The views of a scene show one set of named points, each view turned or mirrored, and shifted as a whole, with a little noise and some points left out.
(in the rows, 128 means zero)

Scene 1
View 1
j_458: 108	155	145	135	138	113	146	124	114	126	146	107	117	108	121	125	126	141	121	105	103	137	124	120	140	139	110	118	112	146	102	151	148	139	129	146	153	132	113	138	125	117	123	142
j_7: 118	179	136	136	153	110	148	100	115	127	127	110	113	122	116	117	103	147	103	96	129	158	100	142	122	155	132	142	113	141	111	140	142	162	128	147	143	122	146	155	117	122	113	148
j_669: 111	146	133	132	129	109	142	135	132	114	130	113	122	114	111	113	124	143	124	118	117	142	120	111	143	133	114	118	117	151	98	132	142	140	126	147	144	130	117	133	132	117	117	145
j_897: 105	162	133	151	168	111	155	124	119	116	129	124	113	116	118	102	134	150	94	114	117	151	128	145	136	147	144	136	94	118	112	146	136	161	130	148	142	126	136	139	135	127	117	134
j_662: 120	193	153	132	131	109	140	101	86	165	166	96	107	106	123	151	104	124	136	85	88	130	100	150	111	167	102	120	128	143	100	179	164	147	131	144	168	124	114	169	84	122	129	133
j_577: 109	170	124	152	168	106	157	121	125	119	123	127	109	122	108	90	127	154	86	117	121	161	118	153	132	158	151	147	98	110	115	146	144	179	137	152	138	121	147	147	129	132	106	137
j_848: 116	173	135	133	147	107	151	107	120	131	131	107	112	121	111	112	107	150	100	102	116	156	99	137	130	154	126	140	114	139	111	148	155	168	134	152	150	124	137	152	114	123	109	150
j_883: 127	163	127	123	118	109	126	126	135	114	113	109	128	125	112	123	94	137	136	111	145	149	100	115	118	140	112	121	136	170	95	106	133	135	117	148	133	119	140	143	119	118	120	148
j_310: 132	169	124	155	156	114	109	144	122	100	87	131	136	121	144	116	111	117	133	122	173	135	121	156	96	141	150	119	120	143	97	66	94	120	98	139	103	106	158	129	127	124	158	124
j_923: 114	158	133	148	139	110	134	144	117	123	137	127	121	110	122	122	129	127	139	120	117	130	134	131	122	145	123	107	119	133	93	134	129	130	117	144	136	123	122	137	124	123	133	119
j_488: 100	160	153	129	142	116	158	96	112	128	165	107	116	114	107	126	122	154	121	93	110	154	123	104	143	135	105	122	114	159	105	174	142	137	126	143	159	132	119	149	137	116	105	147
j_610: 117	176	137	151	155	113	134	123	108	124	134	127	121	115	125	121	120	131	130	109	136	142	126	143	109	153	137	120	118	133	101	131	118	133	113	139	130	115	141	147	125	127	132	118
j_9: 93	148	151	138	146	114	163	117	112	129	171	113	114	104	109	122	144	151	120	105	88	142	142	106	153	135	108	115	103	140	104	184	147	138	134	144	163	137	103	139	139	121	108	135
j_281: 110	155	150	127	121	113	139	120	113	131	156	101	121	109	119	139	117	135	144	102	108	135	121	105	132	135	94	106	127	165	96	152	143	121	123	143	154	130	109	143	120	115	123	140
j_67: 118	159	139	155	143	110	125	155	104	128	131	117	123	100	147	131	138	112	137	118	106	111	137	152	119	145	123	103	110	123	95	127	135	125	115	142	139	125	109	131	107	125	161	120
j_377: 122	166	144	136	134	114	130	123	103	131	141	105	123	109	133	141	114	123	140	101	116	126	115	132	117	143	108	111	124	153	96	131	136	125	117	141	145	123	120	144	107	117	144	136
j_650: 116	170	133	153	138	103	138	150	108	147	152	122	109	104	123	126	135	118	135	120	85	120	130	153	120	165	122	111	116	108	97	161	155	148	131	150	152	126	108	146	96	131	137	110
j_129: 114	148	126	137	134	108	137	141	140	105	120	122	124	119	110	106	122	143	126	125	133	147	127	113	135	134	124	118	117	149	98	117	127	136	121	148	132	125	131	128	137	123	118	136
j_513: 114	161	134	141	149	113	146	119	124	112	126	115	121	118	118	110	119	147	111	109	131	152	120	127	132	140	130	129	110	145	106	129	131	147	122	144	136	124	137	139	132	121	117	142
j_955: 116	144	131	140	126	109	129	152	132	111	127	121	130	112	123	120	128	129	144	126	127	130	137	113	129	131	115	102	122	151	93	113	124	119	114	145	132	125	117	125	132	119	136	127
j_380: 114	171	129	153	165	108	147	124	119	118	122	126	115	120	119	102	124	144	100	113	128	151	120	154	124	156	147	136	102	119	111	133	133	162	126	146	133	119	144	145	125	129	120	133
View 2
j_883: 142	160	117	156	114	146	107	121	151	124	153	126	162	134	121	122	106	136	109	95	134	137	124	146	129	136	137	127	120	122	106	122	111	124	130	121	159	138	112	132	115	121	145	137
j_129: 137	122	129	150	112	132	120	108	132	124	127	139	145	142	127	129	111	136	123	115	129	123	115	136	121	134	134	121	116	118	100	119	126	121	139	128	144	138	113	144	113	124	119	133
j_955: 136	127	126	145	121	117	115	93	124	114	126	140	150	139	126	130	110	132	120	130	122	140	109	130	121	121	125	126	118	123	108	124	129	126	132	106	157	129	106	140	133	116	126	142
j_513: 140	127	133	151	124	143	131	126	134	118	132	123	152	151	114	122	115	149	132	109	141	108	124	134	118	132	142	115	116	122	100	129	129	112	140	132	142	134	127	142	106	128	131	117
j_848: 134	137	141	158	136	167	131	150	138	117	149	105	150	149	107	112	114	161	144	101	143	108	127	136	126	120	158	113	112	102	96	138	129	112	138	142	134	138	143	119	98	120	149	111
j_67: 130	126	135	144	144	128	129	112	105	93	118	111	161	142	100	113	115	141	144	147	118	142	99	110	115	105	133	113	126	112	114	130	140	123	117	100	157	112	134	125	152	115	135	118
j_380: 131	116	137	144	128	156	138	149	129	112	120	110	153	152	99	115	125	147	150	119	135	108	118	125	111	133	149	105	117	115	105	117	133	99	139	139	134	130	143	135	112	139	128	102
j_458: 138	126	144	153	145	136	128	112	123	111	143	122	143	151	119	122	111	159	137	123	138	118	119	125	125	100	146	120	110	108	97	157	143	128	138	116	142	136	127	126	115	104	143	127
j_662: 131	158	141	158	181	169	117	145	140	95	164	99	160	142	99	112	124	170	152	127	132	124	117	126	126	72	165	117	104	96	122	170	144	120	130	97	150	131	150	97	137	92	190	115
j_897: 131	105	145	146	130	147	145	139	120	114	117	114	145	159	106	117	121	154	153	124	138	96	120	122	113	127	149	106	114	111	96	127	142	106	144	142	128	134	143	138	104	132	123	104
j_310: 142	147	100	135	101	129	122	124	134	103	107	118	189	138	93	115	114	114	121	122	123	140	106	136	102	168	114	108	138	157	127	82	109	100	114	110	173	106	117	162	148	159	118	112
j_923: 131	120	131	143	135	132	120	115	128	107	123	131	148	142	115	127	121	138	139	140	119	130	106	125	115	111	137	115	114	117	118	126	136	116	134	107	149	128	123	133	139	116	135	127
j_281: 143	145	136	157	151	132	114	100	136	111	156	133	147	144	127	128	113	159	125	122	138	125	120	134	128	91	142	131	105	114	108	166	142	133	137	98	153	138	115	127	125	92	158	140
j_669: 136	126	137	152	124	134	123	108	128	122	139	134	142	144	129	127	106	146	124	114	136	124	120	132	128	118	140	125	113	110	94	138	133	128	138	127	141	140	117	133	109	112	130	135
j_650: 117	116	145	143	158	146	121	132	114	99	122	113	144	140	106	121	125	146	159	154	108	137	98	109	119	87	154	110	112	88	120	134	144	115	132	108	139	126	144	105	147	106	150	121
j_577: 128	106	144	147	126	165	142	160	129	119	119	108	140	157	101	115	123	152	160	114	138	97	120	126	113	135	158	102	114	103	95	116	135	96	146	156	119	138	151	131	96	138	123	99
j_377: 140	151	128	152	147	136	118	115	131	102	147	117	168	143	107	118	113	149	130	126	133	133	114	130	122	104	137	120	118	123	115	148	133	124	124	96	163	123	125	127	139	110	156	124
j_7: 139	137	134	154	132	162	132	147	143	115	143	110	156	152	104	115	119	155	141	102	146	104	128	137	119	128	151	112	113	117	101	133	130	107	139	135	140	136	139	132	103	129	144	108
j_9: 136	103	157	155	158	133	134	107	124	112	140	140	124	160	131	134	121	172	151	133	144	98	124	125	123	82	153	123	97	105	95	172	160	125	155	115	130	148	127	131	107	95	142	126
View 3
j_848: 134	107	131	148	122	113	139	136	127	136	130	131	91	132	115	127	118	105	119	161	137	144	143	127	150	113	124	152	171	130	122	132	161	169	137	141	114	135	131	103	120	153	111	92
j_610: 122	142	127	133	114	131	146	159	131	135	120	131	116	123	121	133	103	85	123	121	144	115	129	110	155	125	127	142	157	133	134	129	141	129	119	129	138	137	119	112	115	130	108	89
j_513: 134	125	129	141	120	119	139	158	128	134	134	136	106	128	124	131	121	104	127	149	132	128	130	128	144	121	128	143	161	132	128	135	148	148	124	134	121	137	127	112	128	146	114	88
j_67: 94	127	137	121	117	141	141	148	119	127	130	129	114	95	116	150	104	69	98	117	120	106	140	117	139	124	136	140	173	113	145	129	126	107	142	127	144	132	130	106	99	136	107	105
j_662: 99	109	140	134	132	117	155	109	145	158	101	106	82	90	100	121	74	81	88	129	146	119	162	118	161	104	142	166	193	136	116	120	178	160	156	140	131	112	145	77	105	131	117	95
j_458: 109	115	139	130	128	116	143	156	134	141	135	134	99	96	122	135	109	105	108	145	119	114	142	142	137	121	143	144	177	131	122	140	152	139	143	131	120	124	143	100	131	146	121	92
j_9: 108	112	146	115	126	99	144	171	142	149	144	144	101	80	131	136	91	120	102	150	111	100	145	148	133	133	150	145	171	120	100	149	172	152	147	133	106	116	139	96	149	154	114	80
j_129: 133	135	134	134	118	129	134	165	127	124	140	136	116	128	128	134	129	116	130	148	119	117	119	140	131	117	146	123	163	132	134	143	134	118	116	125	123	141	136	125	134	139	125	100
j_897: 128	117	129	128	112	115	137	165	122	124	148	152	112	125	129	143	113	98	119	150	127	130	137	120	142	136	117	147	154	109	123	139	150	159	133	139	112	140	112	112	122	160	91	83
j_380: 132	122	125	135	110	125	136	154	122	123	136	143	113	137	121	138	116	90	122	144	136	135	131	109	149	130	113	144	153	114	132	133	144	153	126	138	122	144	112	115	111	151	93	89
j_310: 127	164	118	148	110	153	142	168	110	118	120	130	131	150	122	139	145	66	145	108	145	119	112	106	152	119	114	131	150	146	174	120	95	88	98	122	158	158	114	133	101	120	115	99
j_7: 135	115	126	150	121	113	142	141	125	138	126	131	95	135	116	128	121	97	124	153	147	142	140	120	155	117	117	156	166	136	129	130	157	167	129	141	120	139	125	103	121	150	109	86
j_669: 124	120	137	133	125	121	135	158	131	134	143	133	104	112	125	134	126	117	120	153	115	116	130	148	131	114	150	131	172	133	128	143	141	126	130	127	119	133	143	115	135	143	129	98
j_377: 102	128	137	137	129	129	151	145	132	146	118	117	100	101	113	132	109	83	108	122	132	109	140	132	148	111	141	147	182	147	139	127	138	119	136	126	140	125	142	98	117	128	128	95
j_955: 115	141	138	126	120	137	136	166	129	128	136	129	118	110	127	137	122	106	121	129	115	99	122	142	129	114	157	120	167	134	140	139	124	95	121	119	134	136	141	121	127	129	133	104
j_488: 119	118	138	133	130	99	150	165	146	155	132	135	92	96	127	124	104	120	116	152	129	112	145	149	144	121	144	152	174	147	106	142	174	158	138	134	109	119	142	94	152	148	127	77
j_883: 136	134	131	157	127	131	142	139	131	135	120	112	101	136	117	120	136	110	135	147	135	128	125	141	144	96	147	132	174	159	144	133	134	120	114	125	131	140	147	118	126	128	143	105
j_281: 107	125	144	131	136	114	150	151	144	153	122	119	97	88	120	127	103	109	109	135	121	101	141	151	140	109	162	141	185	149	122	138	157	126	137	124	125	119	155	97	138	133	142	93
j_923: 114	135	135	121	118	134	139	158	134	131	130	130	119	110	123	138	100	95	113	126	125	102	128	122	140	121	147	129	165	121	130	135	138	114	129	125	134	133	132	114	118	132	113	99
View 4
j_458: 104	98	128	144	130	105	116	136	154	108	125	116	106	137	136	112	121	112	119	108	119	112	168	154	136	112	128	106	141	124	106	138	123	120	120	128	140	100	98	145	127	120	129	133
j_488: 90	91	141	145	137	96	100	142	163	110	124	118	102	137	146	102	121	92	125	96	108	120	168	148	138	100	129	88	154	108	105	134	127	147	117	138	137	92	97	148	123	113	128	126
j_883: 137	94	128	111	162	113	114	127	146	107	109	122	131	98	145	121	137	105	107	111	106	120	156	149	144	134	115	115	126	103	131	111	108	126	129	140	123	128	125	103	92	148	136	140
j_955: 122	116	128	122	134	114	136	110	124	116	109	140	134	134	139	127	125	113	111	128	118	92	155	162	126	123	122	113	131	128	101	142	108	87	122	128	124	94	126	112	110	148	130	145
j_577: 92	110	139	138	116	111	115	131	146	57	142	124	82	148	125	148	131	127	125	90	129	104	150	113	103	99	150	150	140	146	122	129	132	148	124	136	126	113	103	128	98	131	149	107
j_650: 108	99	113	149	130	127	133	131	143	104	149	112	108	138	132	111	103	129	120	128	163	70	161	134	120	119	145	116	137	145	110	136	147	97	120	105	136	103	89	158	145	125	139	135
j_67: 129	113	114	133	123	122	125	135	126	113	134	126	119	142	132	110	121	136	127	133	153	87	155	157	127	128	129	131	129	149	92	139	130	86	133	107	137	106	100	135	138	132	130	138
j_610: 118	110	140	117	136	119	110	134	126	100	132	139	119	134	147	110	131	119	139	119	143	90	138	138	113	123	135	122	132	135	102	125	134	122	138	124	121	106	116	118	116	140	134	123
j_9: 79	100	137	157	122	97	114	132	163	109	129	119	95	158	140	108	111	96	121	100	113	107	175	151	132	93	131	87	158	122	97	151	128	128	108	131	142	76	93	162	132	110	126	129
j_848: 106	92	130	138	137	108	102	142	160	80	137	110	92	127	132	125	130	120	121	94	124	120	159	125	132	111	136	130	136	124	127	118	130	152	126	133	133	126	97	134	109	126	141	120
j_310: 153	132	136	86	135	126	117	120	95	100	115	156	141	123	145	127	153	137	138	133	140	93	125	153	110	145	123	155	113	144	99	120	115	98	155	125	111	122	144	75	92	166	135	130
j_7: 110	94	133	127	135	109	95	146	151	80	137	118	98	127	137	118	135	120	130	94	128	120	151	126	126	114	135	133	135	125	123	116	133	154	134	135	128	126	103	127	105	127	139	115
j_380: 106	113	139	127	122	116	113	132	137	74	137	129	97	142	132	134	132	130	131	104	136	102	145	125	108	110	141	146	134	145	114	126	130	135	133	130	126	115	109	122	103	135	142	115
j_662: 117	71	113	145	150	120	94	164	166	115	153	97	107	115	143	74	114	116	134	115	160	98	163	130	143	128	135	101	140	121	117	111	157	139	131	109	145	122	76	167	155	109	133	129
j_513: 110	109	140	126	130	107	112	130	140	90	121	130	107	136	138	127	134	113	122	103	116	115	153	143	124	114	129	126	136	127	110	131	117	133	127	138	125	108	116	117	101	135	136	124
j_923: 114	109	129	128	134	118	128	123	132	112	126	132	123	135	141	115	120	116	122	125	136	83	151	149	122	121	132	113	135	135	101	136	128	100	126	121	127	97	113	130	123	139	133	135
j_281: 113	89	127	139	147	107	112	136	156	129	120	116	121	126	144	95	118	97	117	116	119	110	169	161	147	121	120	85	143	108	104	131	123	116	119	128	140	98	101	144	131	122	124	141
j_129: 114	113	135	124	134	108	129	114	137	101	110	130	121	133	136	140	126	107	107	111	109	105	157	150	126	114	127	119	133	122	113	134	108	110	118	137	124	100	123	113	96	146	137	135

In a view up to two points have been moved. Name them for each view, in the order of its rows, or write none.
view 1: j_67
view 2: j_7
view 3: j_513
view 4: j_883, j_955

Scene 2
View 1
j_321: 125	148	127	134	142	110	135	88	147	142	130	143	131	113	126	124	134	134	132	144	124	140	109	138	134	123	133	134	118	118	123	113	131	106	128	128	157	99	116	133	118	140	137	117
j_982: 121	117	100	162	139	110	123	133	128	132	128	144	118	119	109	159	164	152	116	116	117	114	120	118	123	125	132	137	121	141	159	127	91	120	119	133	122	119	136	143	130	135	127	119
j_88: 119	124	119	166	137	114	124	120	126	147	134	147	116	116	111	149	154	156	131	122	114	128	114	124	121	126	137	130	105	138	163	126	112	115	120	131	143	133	131	136	128	149	116	110
j_407: 117	130	133	137	130	118	120	115	133	153	139	135	127	105	109	141	165	140	147	92	127	138	114	112	110	128	140	140	112	125	153	121	115	129	137	100	130	112	112	141	133	122	136	120
j_596: 127	138	118	154	145	112	130	110	139	132	126	146	125	121	116	145	142	143	129	130	121	132	115	126	128	123	133	132	124	140	146	118	107	114	118	136	148	107	134	141	115	142	137	122
j_896: 126	126	106	171	133	121	122	135	117	146	138	150	117	118	103	162	159	157	132	111	121	128	112	120	126	132	141	141	121	152	165	122	94	134	114	118	139	118	130	145	126	142	129	113
j_786: 117	121	100	139	127	105	118	125	123	158	141	140	119	110	113	142	164	145	127	117	124	119	111	125	129	135	140	141	115	119	135	123	113	128	137	107	130	109	106	140	148	125	122	106
j_155: 125	123	116	153	134	122	128	121	128	150	145	143	121	103	109	146	164	153	131	103	122	136	113	130	128	126	136	155	116	126	155	128	102	119	116	107	127	118	117	136	133	132	132	108
j_435: 131	135	91	171	135	116	128	124	112	155	143	159	115	119	111	150	142	159	123	150	118	129	102	144	149	134	145	142	120	142	142	116	110	126	107	123	165	113	120	140	126	156	121	96
j_646: 114	122	120	163	134	106	127	108	119	165	145	151	109	114	118	132	152	164	133	143	104	131	107	141	127	126	139	125	80	118	151	129	137	101	124	133	155	151	115	120	140	164	93	90
j_540: 116	145	146	142	131	119	123	100	132	163	139	143	125	113	109	136	148	139	160	114	126	150	107	115	111	130	149	124	102	133	150	113	136	131	137	106	163	118	110	140	123	141	126	115
j_700: 122	141	134	153	138	118	128	105	136	143	131	146	125	116	111	142	146	143	144	120	122	142	114	123	119	124	140	131	114	140	154	116	117	121	122	123	153	114	127	140	117	143	134	120
j_124: 130	151	140	159	135	132	134	95	128	164	147	154	126	108	109	134	137	147	155	127	125	163	102	138	132	129	147	141	110	136	149	113	130	123	114	105	174	115	110	136	113	152	134	103
j_81: 113	105	106	138	127	104	118	132	126	152	142	133	118	103	112	145	179	151	122	96	119	115	117	119	118	129	133	147	107	113	151	133	103	118	134	108	105	125	112	136	155	119	118	109
j_340: 125	164	153	135	148	116	137	75	159	135	120	142	139	120	124	125	123	125	150	139	128	157	110	126	118	117	136	123	120	132	131	106	138	108	130	132	171	96	124	139	99	144	148	131
j_795: 127	144	164	165	144	136	139	89	143	146	137	147	127	108	110	137	144	151	157	106	118	167	113	127	110	115	138	138	102	141	176	124	121	105	107	123	157	135	134	131	104	155	135	118
View 2
j_88: 151	146	134	122	116	150	118	126	131	113	144	147	137	149	132	132	118	129	122	146	143	153	106	130	118	132	128	148	146	138	126	158	107	141	131	125	94	121	133	151	132	102	123	115
j_795: 151	105	131	126	111	140	103	137	122	130	135	133	128	170	148	129	107	139	127	134	169	150	125	108	103	124	134	159	149	149	123	153	109	135	124	131	126	108	161	122	129	88	124	119
j_896: 146	153	134	122	117	170	113	125	120	116	156	138	130	132	124	141	122	119	106	142	148	143	97	117	121	122	124	152	149	135	133	147	102	149	117	118	87	122	118	145	125	100	120	126
j_540: 159	114	136	115	134	144	125	141	127	112	118	164	127	152	129	141	107	120	116	130	133	117	118	112	108	137	133	161	141	142	129	151	104	146	142	124	115	111	159	120	126	102	130	127
j_124: 169	105	147	132	127	144	112	141	106	115	118	148	123	157	128	145	115	115	109	128	158	128	123	127	107	132	130	173	151	132	123	144	97	122	136	125	113	123	154	115	123	96	118	118
j_340: 156	87	152	117	118	133	131	149	107	114	132	142	115	173	126	128	88	129	120	109	152	133	130	125	110	140	122	147	129	136	110	139	126	139	144	116	142	132	176	111	131	145	133	122
j_700: 149	123	139	119	117	150	121	135	118	117	140	144	126	154	129	133	107	126	115	130	147	138	114	119	115	131	126	151	139	138	124	147	113	145	130	119	113	119	148	130	128	114	126	122
j_646: 171	146	138	129	127	126	122	127	142	101	116	163	144	160	138	133	126	132	136	157	137	159	116	152	113	147	131	157	151	135	120	172	100	116	152	138	90	122	145	160	138	92	117	100
j_155: 138	150	148	129	110	159	116	120	120	129	128	149	123	132	138	132	115	118	107	148	136	135	115	121	115	120	132	165	145	131	137	142	120	135	113	123	85	107	136	148	120	107	124	116
j_786: 146	159	152	119	125	154	134	124	128	112	120	170	125	125	123	136	116	112	105	146	114	123	110	132	119	134	128	160	137	126	136	145	118	142	130	119	78	113	133	153	122	123	130	118
j_982: 136	164	141	119	108	166	123	118	125	118	162	137	130	133	127	127	115	128	112	144	136	154	99	124	126	125	123	139	139	135	131	145	122	154	115	116	86	122	119	159	130	121	127	119
j_596: 147	130	148	122	109	153	123	131	114	114	153	134	124	152	125	128	107	127	114	130	147	150	110	131	120	132	121	143	136	133	119	143	121	143	127	116	108	131	140	139	128	133	125	119
j_321: 156	114	161	125	115	134	135	137	111	111	121	151	116	157	127	126	100	121	115	126	139	136	126	143	113	140	121	154	130	126	115	140	128	127	142	119	115	132	162	134	127	146	127	111
j_81: 131	175	147	118	116	157	129	111	139	125	120	169	128	120	140	124	113	123	111	159	108	133	110	121	120	125	134	158	139	135	142	151	129	148	115	125	69	97	131	168	123	114	133	113
View 3
j_340: 138	121	118	150	158	114	110	129	143	162	119	120	161	117	121	121	107	155	162	151	144	130	148	101	140	118	162	111	118	87	125	108	135	142	165	136	136	115	116	142	152	135	135	119
j_700: 133	131	126	161	140	113	128	136	123	148	133	126	135	124	138	131	121	134	142	128	143	137	122	129	127	122	151	125	111	107	123	108	124	137	147	134	141	145	126	134	132	125	121	123
j_540: 139	122	114	151	140	130	126	133	120	160	121	126	144	114	135	129	128	132	139	139	165	156	129	129	138	116	160	123	112	114	125	101	128	146	137	124	139	140	135	146	123	115	148	120
j_596: 126	146	129	157	144	105	129	141	127	140	139	120	132	121	136	124	117	139	149	121	129	126	133	131	122	124	147	123	114	101	124	112	127	128	158	143	134	140	117	125	138	132	114	119
j_982: 118	155	134	160	134	106	140	143	112	129	155	125	114	120	153	130	129	127	136	104	126	129	129	150	112	130	138	132	114	113	134	114	113	116	152	142	127	166	122	118	121	124	106	121
j_407: 133	127	116	148	139	128	127	125	111	158	140	136	133	112	149	147	132	125	141	121	155	150	135	135	134	123	155	130	108	124	145	98	110	129	157	120	131	162	132	135	112	108	127	116
j_795: 144	102	130	175	140	108	125	128	124	164	120	135	151	142	140	133	123	142	131	146	150	136	96	106	127	126	152	128	108	96	112	111	116	143	143	134	145	150	128	145	138	125	114	137
j_896: 124	151	136	168	128	107	145	142	106	140	141	125	116	124	138	130	134	120	134	104	138	137	107	156	118	123	141	130	103	121	125	106	119	130	146	134	135	164	130	122	126	118	116	113
j_786: 129	157	114	139	137	127	129	138	117	137	147	126	111	103	155	144	119	116	141	106	146	149	148	155	128	116	156	136	109	132	140	101	128	127	144	125	143	150	129	128	103	117	122	115
j_124: 147	128	123	162	140	116	125	129	129	160	113	127	138	126	123	134	114	127	143	132	157	143	107	127	138	112	164	123	99	114	110	100	146	158	138	124	163	129	128	141	137	125	126	119
j_435: 131	167	132	162	133	105	138	150	127	129	131	113	105	120	131	126	111	117	142	104	136	135	112	159	120	112	151	131	103	120	107	110	152	143	129	138	162	132	124	122	131	136	113	116
j_646: 140	138	113	154	132	123	125	152	137	126	133	120	114	124	166	129	104	126	116	133	151	153	122	141	114	113	156	145	125	109	108	122	142	140	96	137	169	140	135	142	106	133	119	154
j_155: 134	141	125	157	135	116	132	128	115	148	144	136	118	123	152	152	121	118	138	110	144	137	120	140	127	122	151	137	100	126	134	102	120	129	151	125	146	160	126	128	112	118	102	122
View 4
j_795: 108	113	128	139	125	91	132	128	132	111	148	155	146	116	109	166	118	112	110	141	122	147	107	121	139	150	125	172	137	114	133	103	152	145	138	119	96	132	108	106	106	123	126	115
j_340: 120	137	127	155	124	108	146	122	143	118	156	162	134	121	103	148	120	118	150	122	139	141	130	109	102	150	123	156	151	94	162	131	154	139	169	106	111	122	126	105	98	128	122	149
j_407: 126	109	146	150	133	110	107	155	128	108	140	145	138	111	136	157	96	115	135	146	133	147	135	96	129	137	156	135	155	131	119	110	131	137	142	129	94	132	130	112	97	119	124	124
j_700: 121	118	130	146	124	99	133	136	137	112	145	142	141	115	120	144	112	114	131	136	139	145	126	107	122	138	142	144	143	113	129	117	135	139	134	125	110	129	127	114	109	126	118	125
j_435: 118	121	122	136	101	103	148	142	147	109	134	95	123	112	143	116	119	106	122	129	149	153	141	105	118	122	141	137	117	101	108	126	136	139	95	128	117	137	135	110	132	132	119	122
j_646: 104	113	113	115	102	118	148	132	115	107	109	123	138	130	133	133	115	133	135	134	122	159	134	101	159	112	130	139	109	104	125	129	134	128	107	138	102	116	103	109	121	134	133	108
j_81: 135	112	142	137	138	127	107	168	115	119	121	122	141	109	157	138	97	131	143	146	131	146	131	85	150	113	173	118	143	141	102	117	106	129	121	143	92	130	123	112	111	113	114	107
j_786: 130	117	140	142	122	123	118	159	128	112	125	119	131	113	152	131	99	121	148	139	141	151	149	86	128	117	164	117	139	125	111	125	118	130	122	137	102	127	135	113	109	123	121	124
j_982: 134	119	131	143	137	99	130	151	134	126	144	119	149	106	137	124	116	121	131	141	149	136	112	98	133	123	166	130	140	125	102	117	106	139	114	139	118	137	130	120	128	114	97	107
j_321: 125	139	126	148	121	125	140	137	137	122	139	135	125	118	128	136	118	123	152	119	138	145	139	100	113	135	131	146	140	100	145	138	145	135	152	112	105	123	126	99	108	126	122	141
j_124: 106	116	131	143	104	103	133	133	144	98	140	135	124	116	126	156	111	101	118	133	132	157	142	114	118	143	127	156	130	105	130	114	162	143	128	116	98	133	127	103	105	132	139	133
j_88: 119	114	124	133	121	99	138	140	129	113	134	128	146	116	127	133	116	121	127	140	138	146	120	104	141	125	147	138	129	117	116	117	121	136	114	137	112	127	118	116	121	124	115	109
j_896: 126	107	135	143	123	87	126	149	142	111	145	117	145	107	136	133	111	107	116	145	148	146	122	105	127	130	160	134	137	124	100	108	120	143	105	138	113	140	136	122	124	120	108	111
j_540: 111	105	136	145	113	100	124	137	133	95	134	155	137	123	118	154	98	113	138	143	134	157	146	101	127	137	140	135	143	114	136	115	143	134	138	128	102	123	129	117	93	132	135	132

In a view up to two points have been moved. Name them for each view, in the order of its rows, or write none.
view 1: none
view 2: none
view 3: j_700
view 4: j_407
